Each row is a point on a landscape with many valleys, with its height.
A ball rolls from a point to the lowest of its 2 nearest points, and stops where none of them is lower. Distance is the straight distance between rows; heights are no part of it.
K445: [131 129 107 138 126 126 138 139 206 179 183 116 157 137  64 161  41 142
 156 150 105 142  99 100 161 138 152 117 144 146 150 121  98 117 124 144
  87 119 141 121  92 116]  h=1.56
K897: [159 154 135 179 165 132 120 153 172  93 107 167 186 129  94  90 115 117
 154 156  98 150 114 131 181 125 115 128 151 126 148 121 137 120  99 171
  74 113 135 114 163 134]  h=6.21
K938: [121 100 131 117 111 151 154 118 186  98  80 122 165 175 195 100 152 133
 116  80 100 144 164 116 167 114 141  72 144 168 153 180 163 126 109 116
 114  79 118 173 157 160]  h=4.64
K280: [131 112 127 108  93 185 118 130 147  90  64 122 153 179 201 113 140 172
 105  86 131 112 153 133 144 128 171 100 169 110 159 191 175 112 128  97
 127 112 138 145 116 153]  h=6.64
K45: [167 169 137  96 159 172 168 116  70 103 185  71 123 132 165 106 119 162
 156 138  89 140 133 144 145 113 138 130  67 117 178 131 189  72 160 147
 182 126 127 131 134 109]  h=3.00
K559: [122 128 108 131 144 110 121 135  46 141 178 112  96 110 124 138 115 111
 116 142 130 142 121 141 108 113 114 172  88  96 125 100 120 124 127 149
 138 167 116 105 138 142]  h=4.80
K517: [ 94  76  62 138 109  78 126 126 158 215 147  96 123 126  93 179  85 135
 153 135 148 116  83 100 114 137  80 161  97  91  95 128  99 147 148 134
  81 145 131 102  62 139]  h=5.79
K704: [136 170 196 128 124 166 187 109 103  65 108  83 145 105 197 100 165 132
 140 102  95 144 169 148 166 139 128  90  99 156 151 120 173  76 132 133
 212  87 117 165 156 101]  h=6.27
K908: [ 98  64  51 129 109 103 115 135 179 197 126 104 153 171 101 152  67 163
 178 126 127 116  73 116 133 128  84 122 103  91 130 150 125 131 154 122
  62 120 127 103  50 133]  h=6.19
K92: [123 104 109 154 118  74 117 139 192 168 101 165 126 142  50 151 112 122
 141 138 116 128  56 100 124 156 106 132 144 136 105 129 117 195 111 141
  53 136 149 121 107 136]  h=0.18
K648: [118  98 110 163 136  82  79 145 163 151  72 184 118 142  82 122 135 127
 141 143 145 129  68 117  99 148 120 144 143 114 105 112 104 166 130 142
  57 138 122 114 112 152]  h=1.20
K268: [170 143 151 104 174 146 135 139 101 133 188 132  87  96 123 143 187  92
  90 166 136 141 199 108  91  98  93 147  80 141 101  77 106 151 113 151
  92 138 130 119 180 120]  h=1.30
K297: [151 137 170 128 119 127 172 121 156 116 117 142 150 133 117 128 149 109
 106 105 125 138 132 112 144 124 166 101 140 187 124 110 118 151 121 109
 140 103 144 161 137  97]  h=0.43
K717: [150 169 174 150 156 155  86 161 112  81 103 173 162 138  98 100 144 135
 127 153 139 143 116 148 135 132 157 128 141 115 141 112 130 111 140 132
 107 135 135 112 150 128]  h=6.25
K958: [138 159 121 154 175 164  60 175 109  97 142 155 146 140  88  95 107 144
 155 180 127 145 123 160 154 117 131 138 101  77 139 113 143  89 135 158
  61 138 144  99 136 167]  h=5.72
K240: [159 164 167  98 147 175 143 138 149 153 199 115 123 106  72 172  88 156
 138 138 116 127 120  98 115 125 200 136 134 185 131 109  87 105 154 154
 154 109 172 146  83 107]  h=2.30
K706: [100 123  69 178 124  50 150 115 219 200  94 126 142 121  86 123  92 143
 168 114 103 128  59  92 145 143  79 102 147 135  97 151 115 173 100 140
  89 116 112 136 103 136]  h=5.36
K813: [112 105  89 158 117  79 150 113 200 171  83 117 139 154 134  99 101 140
 154 109 102 114  78 117 153 140  69 100 139 119 129 172 134 158  98 130
  77 117 110 123 121 162]  h=5.02
K931: [153 207 130 147 171 180 102 160 105 109 202 101 122 111  89 115  95 137
 156 170 112 151 140 152 163 117 125 149 106  97 146 109 162  66 135 175
 124 146 121  95 144 127]  h=2.63
K738: [128  63 140  61 129 140 103 140 113 108 102 169 138 169 184 120 223 129
  64 138 167 115 210  94  93 106 122  94 124 123 129 117  90 153 135  71
  96 129 131 163 127 137]  h=4.99
K805: [106  84  90 149 127  99  63 139 104 161  84 144 128 132 134 124 126 146
 161 137 159 105  77 161 115 130  93 154 108  49 120 135 144 132 163 117
  75 161 118 101  99 177]  h=5.90
K105: [106 139 161 168 117  88 144 108 129  88  66 153 152  98 146  73 170  82
 107  97 126 134 147 177 151 116 101 107 132 144 122 110 149 121  83 127
 146 129 112 136 192 124]  h=2.24
K115: [149 124 147  60 165 168 174 110  72  86 192  97 102 134 192 128 165 121
 115 111  99 132 183 116 100 102 131 106  66 142 145 115 134 116 168 120
 181 116 122 155 135 123]  h=4.34
K104: [ 98 135 100 174 126  47 136 115 128 178 140 111  89  60  79 163 114  79
 120 152 144 143  94 120 122 129  57 158 109 115  67  93 119 183  97 167
 129 139 120 115 159 135]  h=4.69
K326: [112 114 120 125  88 160 115 124 134  97  59 129 133 162 232  93 145 140
 116  82 123 104 165 165 134 129 124 103 149 105 152 183 163 112 127  97
 128 113 121 141 158 181]  h=6.60
K945: [129 124 134 119 127 118 149 112  88 133 170 118 103 116 138 134 131  99
 118 118 125 128 136 123  99 117 129 143 113 137 129 108 111 148 134 126
 171 148 120 122 122 132]  h=4.29
K327: [132 174 127 170 182 167  86 156  92 118 200 104 114  87  96 130 108 105
 148 171 110 146 137 175 161 113  68 160  95  92 115 100 165  66 126 174
 107 148 114  82 171 151]  h=3.23
K980: [116 152 127 116 143 128  59 162  19  57 118 159 115 122 123 109 165 175
 147 149 139 102 117 180  94 132 152 146 143  82 145 117 167  80 157 116
 163 170 133 102 132 127]  h=4.11
K17: [130  92 125 126 175  99 126 106  88 164 148 152 100 115 135 123 144 108
  85 171 138 127 163 133 100 111  45 169  64  95 134 109 127 157 108 150
  87 157 112 113 180 177]  h=2.68
K816: [ 93  89  82 162 138  78 166 110 128 203 139 103 133 136 164 123  75 135
 143 118 108 143 103 117 168  91  37 123  73  73 144 155 137 124 123 130
 125 129  87 111 144 180]  h=4.62
K368: [134  90 129 122 162  71  95 145 122 183 110 188  87 114  91 152 178  94
  75 192 171 130 147  97  98 143  57 164  88  90 113 100 109 200 107 148
  46 160 128 120 151 166]  h=2.73
K95: [144 151 153 114 109 166 130 134  83 106 125 136 129 109 110 144 141 175
 140 113 153 115 122 125  96 150 202 139 168 138 137 133 129 101 160 117
 180 126 132 137 100  94]  h=5.15
K911: [131 210 165 173 109 114 165 108 129 117 168 107 136  55  92 128  90 120
 149 131 128 154 109 128 151 137 140 118 146 180 139 107 120 100 100 174
 211 118 120 127 133  74]  h=4.21
K158: [189 120 184 129 165 131 170 141 173 123 151 119 139 146 129 120 178  73
  62 118  90 137 176 107 151 111 110 110  90 178  96  84 113 145  93 147
  88  83 143 156 199 108]  h=7.05
K234: [156 147 173 142 138 186 105 162  97  67  84 162 167 131 135 103 180 157
 122 125 144 125 154 134 141 124 171 116 126 142 145 114 145  89 154 112
 142 118 143 132 140 100]  h=6.45
K392: [113 153 164 134 123 122 105 127  65  59  77 142 143  97 159  83 180 130
 124 104 128 103 160 182 117 134 118 124 137 128 119  98 161  95 119 127
 163 150 119 125 185 115]  h=3.09
K423: [155 128 132  68 170 178 147 117  52  73 178  98 105 144 200 102 157 154
 132 121  91 115 160 153 129 108 143 123  74 111 161 132 174  84 177 125
 191 139 120 142 134 136]  h=3.70
K481: [118 120 141 103  96 177  56 150 119  96  51 173 142 169 150 119 156 168
 137 130 167 105 114 142 111 150 179 133 195 120 140 156 162 111 162 105
 107 142 128 114 103 115]  h=6.13
K337: [104 112  69 138 115 132 162 132 140 187 218  61 146 123  97 171  36 143
 149 126 122 128 107 119 139 112 108 137 101 103 127 144 110  90 155 133
 123 139 139 100  82 127]  h=3.28
K928: [139 197  89 152 153 164 119 154 132 133 216 100 141 118  93 139  59 154
 169 159 121 157 123 131 179 121 133 126 116 113 153 145 133  57 139 167
 145 137 124 109 105 110]  h=1.87
K837: [107 141 134 127  80 111 136 111  99 107  99 115 112 103 161 123 143 128
 135  86 134 118 130 146 104 143 139 134 158 139 137 147 131 124 119 119
 176 138 109 128 137 129]  h=5.49
K604: [133 122 155 112 169  94 144 113  97 150 160 136  94 100 123 142 172  77
  70 159 140 126 174 112  94 118  72 162  75 118 116  92 101 172 100 147
 101 155 130 123 185 141]  h=2.05
K890: [123 139 107 165 116 110  67 153 173 128  60 193 141 151  84 114 118 144
 173 157 132 118  74 131 130 149 142 140 172 103 138 141 129 134 136 125
  78 132 135 101  96 133]  h=2.06
K972: [146 130 194 123 131 144 194 108 139  96 124  93 140 123 192 112 167 100
 101  86  98 145 180 136 159 109 112  91  85 171 120 106 155 107 127 116
 191  76 122 178 159 105]  h=6.49
K818: [ 93 118 126 119  84 140 118 121 152 108  17 121 130 143 212  87 126 125
 101  88 128  94 145 164 142 145  94 102 166 110 128 191 157 160 108 128
  99 119 118 138 153 178]  h=6.43
K226: [159 109 170 106 149 138 136 146 104 101 121 167 145 144 153 109 190 107
  78 130 130 132 184 122 129 110 119 110 101 144 102 106 113 138 128  95
 101 116 136 150 175 122]  h=4.27
K182: [155 158 125 123 151 157 158 117 110 122 180  87 140 131 147 117  79 131
 151 137  93 149 135 123 162 113 135 122 105 118 160 148 151  73 134 144
 175 120 122 113 137 116]  h=2.31
K882: [135  64 133  72  95 153 117 144 144 109  77 153 130 195 171 138 193 143
  81 108 163 119 190  94  86 119 159  82 160 132 115 149 110 169 146  55
 104  98 141 170 112 135]  h=5.35
K636: [133 116 123 142 112 125 129 126 181 122  62 146 157 173 176  82 130 132
 140  99 105 122 131 122 161 139 128  86 157 139 162 179 155 131 110 122
  82 104 136 130 142 172]  h=4.35
K400: [119 161 162 176 123 119 124 121  91  62  80 141 158  89 161  61 162 100
 153 111 120 125 145 182 150 135 103 115 142 138 139 124 172  95 105 149
 163 129 110 132 209 132]  h=2.66
K965: [131 122 144 126 101 108 172  98 164 132 135 117 116 141 125 151 107 114
 114 100 129 117 121 107 103 126 177 120 157 178 126 140  99 157 126  99
 160 100 145 157 103 103]  h=1.37
K680: [102 113  96 127 112  51 138  97 125 188 158 101  69  84  97 170 106  78
 112 143 158 126 106 109  99 133  89 154  99 120  96 113  89 196 109 144
 144 159 124 121 115 118]  h=5.07
K874: [153 145 122 125 159 141 158 118 142 173 216  90 102 127 112 139  82 122
 111 131 104 152 143 108 147  94 121 135  89 136 127 123 125 109 105 144
 111 124 138 125 135 134]  h=2.48
K889: [134 138 122 162 120 144  96 130 164  99  43 153 180 157 140  83 145 153
 152 127 129 132 118 145 175 167 150  95 183 120 172 177 153 114 110 135
  96 118 129 138 146 118]  h=4.01
K314: [128 103 104 110  97 144 105 129 166 155 123 142 142 170 106 146  78 153
 156 140 125 110  78 112 106 153 177 142 153 116 145 144 132 130 148  92
 106 125 136 118  60 123]  h=3.56
K298: [144 106 181 162 132 141 134 155 181  82  50 170 186 150 167  86 183 118
  90 113  99 132 159 131 176 134 136  70 135 181 117 109 139 114 109  98
  87  91 137 149 181 111]  h=4.22
K262: [136 161 175  88 125 169 168 117  73  95 141 107 100  95 136 154 184 147
 111  94 138 124 150 107 109 124 152 125 115 191 116 100 117 118 168 110
 215 110 144 163 113  68]  h=5.38
K484: [120 100 168 109  86 135 190 107 136 104 122 112 106 118 185 136 213  95
  61  90 127 141 198  98 131 108 138  77 128 197  76 108  91 134 119  83
 190  96 127 202 135  83]  h=3.96
K925: [131  91 125  75 123  96 114 111 103 153 137 158 105 156 126 142 173  97
  79 141 153 115 163 111  57 126 126 143 123 109 125 108  81 191 131 109
 106 153 131 129 135 128]  h=3.82
K754: [ 91 115 104 134  92 103  71 143 112 136  95 157  99 112  77 152 120 126
 149 152 160 100  71 162  72 138 142 178 153 108  98 110 111 153 147 119
 149 162 129  96 101 127]  h=3.21
K916: [145 107 155  84 105 147 157 117 153 124 139 120 119 154 137 159 161 128
  92  98 144 129 170  81 102 122 177  99 149 191 120 137  94 143 153  92
 156  96 161 176  87 102]  h=2.32
K184: [144 126 151  72 128 152 183  93  64  91 193  87  94 109 174 145 168 123
 109 108 120 119 165 112  96 121 147 122  85 174 131 120 110 113 153 118
 220 107 150 176 123  99]  h=4.87
K465: [105 103  85 105  83 138  98 120 122 147 140 115 125 138  96 152  76 164
 165 139 146  86  72 138 103 147 175 161 150 109 137 148 146 108 162 112
 153 146 133  99  50 106]  h=2.79
K556: [135 139 122 134 132 155  70 157 159 108  79 185 169 174  78 114 124 170
 181 153 146 128  99 134 146 158 178 122 182 122 166 157 143 110 143 129
  93 122 138 127 101 109]  h=2.70
K961: [172 115 171 101 157 135 183 119 165 125 158 120 147 164 154 117 145  93
  93 109  89 148 167 108 158 104 118 109  83 158 127 112 130 135 113 133
 128  81 127 158 178 140]  h=6.87
K666: [125  78 118 122 158 115 145  99  92 149 145 121 117 144 191 116 120 115
 110 120 100 130 158 136 126 107  78 132  84  86 157 141 138 123 116 129
 127 130  98 144 162 185]  h=3.83
K438: [175 131 160  77 175 171 131 152  80 133 199 133  94 144 127 144 163 122
  78 144 126 136 187 118 102  94 124 144  93 131 112  96 109 137 127 129
  95 138 151 123 149 135]  h=0.26
K189: [142 167 192 126  97 152 180 113 113  84 100 102 122  92 158 151 187 153
 108  99 138 141 156 111 141 156 185 102 137 199 125 113 140 110 133 104
 230  85 133 157 114  80]  h=5.77
K568: [109  95  64 146 136 111  92 135 148 169 114 126 150 150 111 114  82 145
 174 133 150 141  78 133 145 125 100 145 111  67 131 142 135 129 156 128
  73 139 120 100  77 155]  h=6.24
K112: [137 183 177 147  93 145 178 103 133  86 110  84 143  85 164 117 148 141
 137  99 123 131 146 126 165 145 161  89 131 167 142 147 151  75 126 144
 227  90 115 158 143  89]  h=6.05
K934: [117 137 112 181 136  93 147  86 118 121  99 106 161  99 169  65  97 112
 178 120 115 127 115 171 177 119  71 108 134 108 161 172 154 107  86 156
 162 130  94 125 189 132]  h=3.08
K293: [ 77 103 104 106  58 114  89 106 130 134  53 114  87 119 144 149 119 144
 147 122 169  83  77 158  42 159 111 169 184 107  89 150 135 143 116 101
 160 160 107 106  89 115]  h=1.52
K86: [174 135 156 103 153 159 123 155 167 151 194 138 114 129  60 184 116 131
 108 152 130 150 127  96 108 116 191 138 147 192 112  87  72 125 134 139
  95 109 184 128 106  98]  h=1.08
K191: [172 132 131  88 169 167 158 119  93 146 222 100  84 144 141 134 138 116
 106 147  97 143 159 127 121  88 112 149  81 119 140 104 122 102 127 139
 101 127 132 115 145 148]  h=1.47
K20: [129 160 128 178 146 115 154 109 149 119 124 114 165 122 144  82 100 105
 164 123 108 142 123 164 181 104 101 118 112 132 144 139 149 121  96 158
 128 108  95 141 179 143]  h=2.62
K854: [134  80 118  57  79 167 113 121 150 124  88 126 123 192 173 148 145 153
  97 101 150  95 147 106  90 146 183 112 179 157 123 166 127 154 139  66
 116 104 128 150  94 127]  h=5.70
K205: [114 122 113 113 111 122 154  91 104 125 146  72  97 119 191 124 108 125
 128  87 132 110 133 124  97 128 149 123 143 137 149 167 154 124 137 112
 207 137 112 135 116 134]  h=5.87
K88: [135  91 139  74 107 142 158 126 103 101 140 124  96 144 172 142 193 123
  79 102 156 124 183  98  90 132 157 108 150 159 124 135  98 154 149  85
 175 116 141 172 110 100]  h=3.03
K633: [157 108 166 111 130 168 190 115 165 123 132 117 142 163 185 104 160 100
  99  81  94 143 179 112 164 101 142  84  95 170 130 139 130 113 127 109
 165  60 135 179 134 123]  h=6.68
K435: [148  86 122 129 154  74 114 140 153 171 122 168 106 144  88 151 150  96
  98 164 139 142 116  96 114 123  95 144 101 112 106 101  89 197 109 150
  53 142 131 118 140 156]  h=2.12
K71: [134 121 123  92 109 174  91 132  95  91  68 130 132 164 182 102 141 170
 132 114 138  93 141 153 106 144 167 134 169 102 155 179 173 106 156 102
 124 152 123 115  99 147]  h=6.39
K561: [136 109 116 146 149  63 138 143 207 188 131 143 108 139  79 158 106 107
 112 152 108 159  95  68 133 142  86 136 114 142  92 116  89 202  89 159
  43 127 150 122 119 148]  h=1.26
K275: [ 98 139  73 160 119 112 154 122 186 213 184  94 151 109  69 160  60 142
 155 128 116 144  94 108 155 116  91 112 127 131 121 131  89 111 126 137
 118 136 128 107  89 118]  h=2.49
K274: [106 100 146 108  75 143 182  97 165  89 100  99 112 135 227 125 178  99
  65  62 128 138 194 119 135 109 136  70 132 177 112 154 120 142 116  94
 174  96 105 192 129 127]  h=4.38
K66: [ 84 113  81 132 129 123  60 157  50 129 147 124  99 105  80 159 118 132
 153 155 159 129  94 165 106 137 110 187  90  48 104 100 133 132 163 137
  99 175 123  82  95 152]  h=5.04
K358: [137 170 138 123 129 118 134 118 146 130 183 119 106  81  72 172 101 108
 117 130 124 133 113 124 101 133 166 157 140 179 107  95  91 138 123 147
 161 136 147 120 110  90]  h=2.93
K395: [130 102 162 135 113 113 136 130 155  94  70 173 155 140 155 112 201 105
  91 110 126 126 158 128 142 122 142 101 144 158  96 111 123 145 111 101
  89 112 141 145 169 131]  h=3.95
K261: [102 165 148 138  76 107 158 110 103 100 107 117 114  71 131 149 136 130
 134  84 151 109 113 138 109 157 173 132 179 171 116 133 130 117 120 122
 207 122 127 144 112  74]  h=5.12
K709: [133  81 109  82 125 108 130 110 170 184 154 132 109 181 137 148 114 124
 101 129 125 129 131  96 109 126 142 127 119 121 127 135  93 181 130 103
  95 123 134 139  99 138]  h=4.78
K860: [128 172 153 118 119 156 137 130 129 128 182 123 125 103  81 151  70 156
 144 147 130 131 102 115 123 147 187 139 151 151 153 129 119  93 151 146
 173 124 145 128  72  94]  h=3.14
K734: [107 165  97 131 132 141 107 137  69 110 160 103 120 100  98 127  85 167
 177 139 144 123  80 153 141 147 156 162 142  87 159 134 154  73 155 137
 181 163 121 103  99 102]  h=5.68
K643: [112  78 104 146 134  84 152  91 156 182  98 121 122 142 185 102 114 111
 135 102 111 130 129 129 141 101  57 107  94  98 150 159 148 139 108 131
 124 130  85 137 157 202]  h=4.33
K774: [136  97 100 152 157  84 127 132 178 171 106 142 153 168 110 109  89 130
 166 123  91 150  85  99 165 128 116 115 133 120 152 161 123 147 120 123
  48 114 126 125 112 159]  h=4.66
K296: [141 128 139 117 108 182  95 153 179  97  78 182 158 173 103 137 134 185
 163 136 147 108 100 109 135 169 220 123 206 149 144 149 147 130 146 114
  93  86 140 125  93  99]  h=3.24
K674: [ 70 109  62 134  88 109 103 136 124 164 143 100 120 119  85 167  73 149
 192 138 149 115  68 144 106 132 101 158 132 101 113 144 123 118 160 120
 151 157 121  91  58 113]  h=1.67
K389: [172 157 132 158 154 148 165 122 174 149 183 107 155 134 107 112  82 117
 146 132  88 157 118 116 180 111 130 120 105 134 153 131 134 109 105 158
 111  87 133 132 146 132]  h=1.42
K215: [129  92 108 127 117 122 126 122 216 147  99 138 146 182 108 127  89 167
 164 134 116 132  76  94 126 143 165 111 173 133 157 154 129 150 138 111
  87  98 127 125  83 133]  h=4.13
K611: [108  87 107  98  86 122 162 101 178 116  92 107 120 169 210 124 147 101
  87  60 109 126 169 108 128 120 140  81 143 153 132 177 137 154 102 101
 140  88 117 173 132 166]  h=4.73
K54: [174 148 130 140 166 161  95 165 146 129 172 152 141 155  91 132 102 144
 122 154 103 155 120 127 151 123 141 140 111 118 135 116 130 115 129 144
  53 131 159 100 119 164]  h=5.39
K921: [124 110 160 121 104 112 152 116 133  98  98 146 126 126 155 127 217  86
  48 111 141 129 180 105 111 115 141  79 127 176  73  86  96 171 108  82
 147 117 139 168 160  82]  h=3.53
K179: [132 146 152 111  92 148 115 159 102  97  82 172 126 128 108 146 167 147
 131 127 162 107 126 138  79 151 181 143 182 161 100 123 129 138 144 107
 147 137 123 128 106  92]  h=5.54
K588: [110  92 158 109 124  93 146 116  84  96 101 159 122 108 164 123 228  73
  65 136 151 125 205 114  97 132 107 122 108 138  82  74 101 172 109  90
 134 143 124 151 179  97]  h=3.11
K380: [111 110 103 113  80 129  95 119 172 112   5 131 141 160 171 112 133 149
 114  93 131  88 101 148 112 171 104 122 193 120 114 188 137 162 114 117
  74 127 131 132 120 145]  h=6.23
K320: [ 98 172 144 140 104  99 163 100 122 126 160 103 111  48  97 155  94 128
 160 106 131 124 109 127 101 146 173 130 161 179 128 120 110 108 116 151
 225 129 132 130 109  72]  h=4.70
K755: [ 88 109  70 150 112  79 125 107 114 173 138  96 115 108 127 136  73 121
 164 119 138 124  75 139 128 137  95 149 124  88 122 142 129 141 137 124
 142 150 115 109 102 129]  h=0.42
K143: [ 81 115  79 141 124 120  50 147  51 117 107 133 118 123 123 109 120 147
 174 149 163 104  93 177 118 127  99 165 121  42 132 133 154 110 166 137
 131 179 123  99 109 158]  h=5.51
K525: [112 150  95 145 149 149  75 143  86 116 153 134 138 136  92 132  73 152
 175 157 138 133  95 163 167 129 146 157 125  57 145 135 153  75 163 140
 117 153 129 105  89 134]  h=6.04
K209: [149 157 133 157 165 130  96 149 129  94 122 157 159 140 110  96 104 130
 170 159 114 140 100 164 167 121 127 128 140 100 165 138 150  96 127 138
  99 131 122 119 147 148]  h=6.00
K369: [ 77 123  97 146  66  79  72 117 123 141  67 125 102  94 114 137 108 127
 160 125 168 100  61 160  97 154  93 174 175  97  91 133 140 154 127 126
 150 171 102 107  99 116]  h=2.44
K154: [ 91 143 117 109  55 118  92 121 117 102  34 118 107 108 132 139 129 130
 113 104 161  83  98 155  70 169 143 159 213 138  94 162 144 152 112 110
 165 149 116 111 107 100]  h=2.37
K449: [156 133 131 152 163 117 149 127 157 154 139 124 157 144 131  86  98 107
 133 134  96 151 118 135 165 100 106 115 104 112 148 123 138 122 107 149
  88 112 115 116 163 163]  h=2.08
K516: [134  84 133  87 119  92 140 110 143 152 126 152 119 174 153 135 159 104
 100 115 146 105 165 103  84 138 131 118 138 138 128 123 100 180 121  89
 105 122 116 168 130 132]  h=4.30
K695: [133  70 173  72 163 151 139 137  91  94 139 173 143 174 190 114 218 110
  78 132 136 107 222 114 113 107  93  92  91 123 120  95 118 133 133  92
 108 112 117 170 163 154]  h=4.61
K840: [148 151 178 162 131 125 154 136 151 109 116 152 157 104  81 130 158  87
 102 113 117 147 125 128 141 126 146 115 136 180  98  86 102 158 102 145
 109 124 148 140 176  94]  h=1.17
K833: [119 145 136 102 135 109 157 106 108 154 194  83 100  81 118 157 103  98
 114 125 128 134 134 117  80 123 147 136 123 168 108 104  92 143 117 144
 192 142 139 138 111 107]  h=3.67
K406: [129 143 167 131  88 182  78 157 104  73  43 184 156 145 118 132 188 190
 131 128 179  93 130 138 105 163 205 127 205 145 114 132 132 116 159  79
 127 122 141 121 108  83]  h=5.86
K677: [ 99 150 121 142 123 129  96 146 108 123 144 139 113  92  61 160  86 124
 157 153 139 119  81 142 104 152 158 160 150 116 111 103 111 130 135 142
 150 152 134 101  80 109]  h=3.90
K444: [134 155 127 102 138 164 106 147  44  84 136 138 113 128 117 125 146 168
 153 142 129 116 123 143  95 142 178 145 141 126 146 119 157  96 177 118
 171 159 143 109  98 113]  h=4.68
K490: [150 129 142 116 134 135 134 138 148 156 186 142 102 113  72 175 117 108
  96 147 128 144 125 112  96 116 151 155 131 156 107  92  69 168 124 143
 109 145 158 121 113 109]  h=2.13
K336: [113 102  71 120 144 134 125 132 107 176 200  95 118 150 126 137  54 148
 144 136 110 133 125 127 155 108 117 146  72  74 146 142 124 100 156 122
 113 136 132  98  82 153]  h=3.94
K940: [146 144 132 141 113 170 113 132 171  88  65 157 166 161 150 125 134 184
 144 130 137 114 131 113 159 160 197 112 190 155 172 164 162 116 129 104
 113  95 140 142 122 110]  h=3.68
K265: [170 153 144 141 143 155 155 129 186 155 173 109 150 141  85 133  51 149
 135 130  89 145 116  97 166 118 171 106 132 178 164 148 121 111 130 140
 109 100 149 132 109 105]  h=0.53
K549: [102 135 100 130 136 105 106 128  53 114 145 104 100 104 128 119 118 135
 146 127 141 116  97 150 105 131 138 166 129  88 125 125 134 111 135 133
 169 175 121 100 123 131]  h=5.24
K114: [ 94 130  90 169 100  67 137 112 185 173 118 122 133 105  73 136  81 121
 162 125 122 115  64 114 125 130  96 117 158 148 106 128 114 155  97 140
 139 127 117 129 114 121]  h=5.69
K124: [142 166 116 128 174 184  61 166  65  95 158 141 122 129  82 126 114 155
 146 168 128 126 110 157 136 126 150 149 110  70 120 110 140  83 158 151
 111 158 142 103 111 143]  h=6.03
K548: [107 169 123 173 174 133  99 144 120 154 189 115 108  74 101 142 106 107
 140 166 128 164 122 149 163 104  58 166 100  98 101 100 128 118 101 183
  85 156 110  79 179 157]  h=3.76
K971: [111 109  90  94 121 139 156  95  81 125 159  81 101 139 205 113 103 145
 143  83  94 115 143 144 129 118 126 108 111  99 167 179 173  94 163 116
 197 142 105 133 129 168]  h=6.26
K694: [118  91 128  99  81 162 102 129 174 104  12 124 133 177 176 129 153 151
  84  90 138  91 148 123 104 160 153 112 195 135 121 177 131 157 122  95
  98 101 131 136 115 147]  h=6.02
K150: [ 99 149 109 139 139 134  69 172  94 132 171 122 103  83  63 164 103 136
 163 158 145 141  89 158 116 131 135 172 110  79 111  97 117 119 139 166
 132 173 135  92  99 136]  h=4.48
K506: [126  94 168  93 153 106 142 117  81 118 138 152 110 114 138 122 214  61
  56 165 147 129 216 108  99 122  55 135  77 124 106  74  98 192 102 112
 130 146 115 141 200 118]  h=2.67
K609: [122 181 116 181 126  85 162 116 168 154 145 121 147  94  92 114  80 102
 154 128 113 139 101 122 157 126 103 126 148 158 124 119 107 136  91 161
 152 123 117 117 143 118]  h=5.99
K144: [205 158 166 115 169 158 137 163 176 128 159 146 127 141  92 143 165 107
  81 135 108 156 168  96 124 111 137 122 109 185  91  86 106 141 117 140
  78  97 159 139 161 112]  h=7.02
K429: [107  77 104 126 164  85 126  98  77 173 118 147 102 135 168 120 143 112
 108 150 142 127 154 128 138 120  33 165  66  79 139 146 132 136 124 132
 113 160  82 134 153 206]  h=3.27
K824: [187 159 187 131 168 189 136 178 150  97 142 159 162 134  91 137 153 141
 121 145 109 151 158 116 146  99 159 107 125 180 135  93 116 104 132 131
  97  90 164 127 152 105]  h=6.81
K767: [121 160 182 178 124  92 161 125 167  99  81 143 157  96 107  95 166  77
 110 122 110 143 147 139 158 134 108 120 130 169 108  93 131 154  74 145
 116 111 122 140 193 116]  h=1.74
K884: [ 98 131  78 161 142 110 147 114 120 171 178  73 130 103 142 132  74 121
 154 126 117 147 112 134 163  94  63 156  82  85 134 131 140 103 117 141
 140 151 102  98 142 161]  h=4.14
K116: [ 84  92  78 142 110  50 154 104 155 214 141 104 102  95  98 176  89 113
 131 141 164 131  82 105 114 141  56 138 105 116  78 123 102 195 122 138
 108 154 122 117  95 128]  h=5.41
K31: [106 133  83 164 134 107 150  91 118 157 150  89 159 121 165  87  77 136
 176 118 110 134 105 145 178 117  84 113 111  83 165 171 155  95 115 129
 165 138  95 109 140 155]  h=3.58
K450: [111 156 114 162 153  99 108 138 114 156 170 135  78  63  82 162 119  92
 116 159 138 157 118 145 120 122  80 172 108 114  70  85 105 157  97 183
 130 161 127  91 171 149]  h=4.28
K5: [110 149 138 134 123 118  74 138  37  64  78 137 118  99 153  71 168 145
 144 113 136  94 127 197 114 140 125 145 148  94 146 138 173  88 140 128
 161 184 125 114 162 133]  h=3.57
K15: [161 109 116 118 159 119 123 144 174 162 149 143 132 164 107 131  91 132
 133 147  99 158 104  90 148 115 134 125 115 111 147 127 104 145 120 143
  45 114 148 104 117 159]  h=5.03
K69: [183 176 186 143 168 189 142 151 122  81 134 153 174 130 125 110 155 144
 137 139 112 132 152 135 175 121 152 109 117 152 150 118 154  83 138 137
 128  92 140 138 143 107]  h=6.63
K436: [141 150  87 127 134 161 145 129 136 146 182  92 166 134 119 126  46 158
 171 137 112 134 116 126 172 122 158 110 110 104 179 153 139  58 144 128
 152 123 130 120  85 119]  h=2.61
K582: [118  90 118  97 129  81  90 121  81 166 114 166  85 117 100 149 176  92
  81 180 181 120 144 116  72 137  89 161 106  81 118 100  92 205 133 121
  95 165 116 115 139 136]  h=3.29
K733: [137 196 137 170 131 146 151 129 137 123 168 106 138  79  88 139  69 156
 183 147 135 142 107 126 148 147 173 122 159 137 154 136 120  81 130 170
 189 107 137 136 113  79]  h=3.73

Call two points neighbours if one is among the 2 nearest of the other. Go from one point of each pair to the other, from neighbour to neighbour, staying as low as possible. Name the highest point that can't be avoided.
K438 / K265 => K874
K293 / K928 => K568
K182 / K928 => K436

For each start below, name the point where the ball stops.
K908 => K928
K158 => K182
K611 => K438
K938 => K92
K568 => K293
K179 => K297

For each start below, name every point that the ball comes to, in order.
K205 => K837, K261, K320, K911, K733, K860, K240, K86
K326 => K818, K380, K694, K854, K882, K738, K695, K226, K395
K525 => K734, K549, K559, K945, K833, K358, K490, K86
K280 => K71, K481, K406, K179, K95, K444, K980, K5, K392, K400, K105, K767, K840, K297
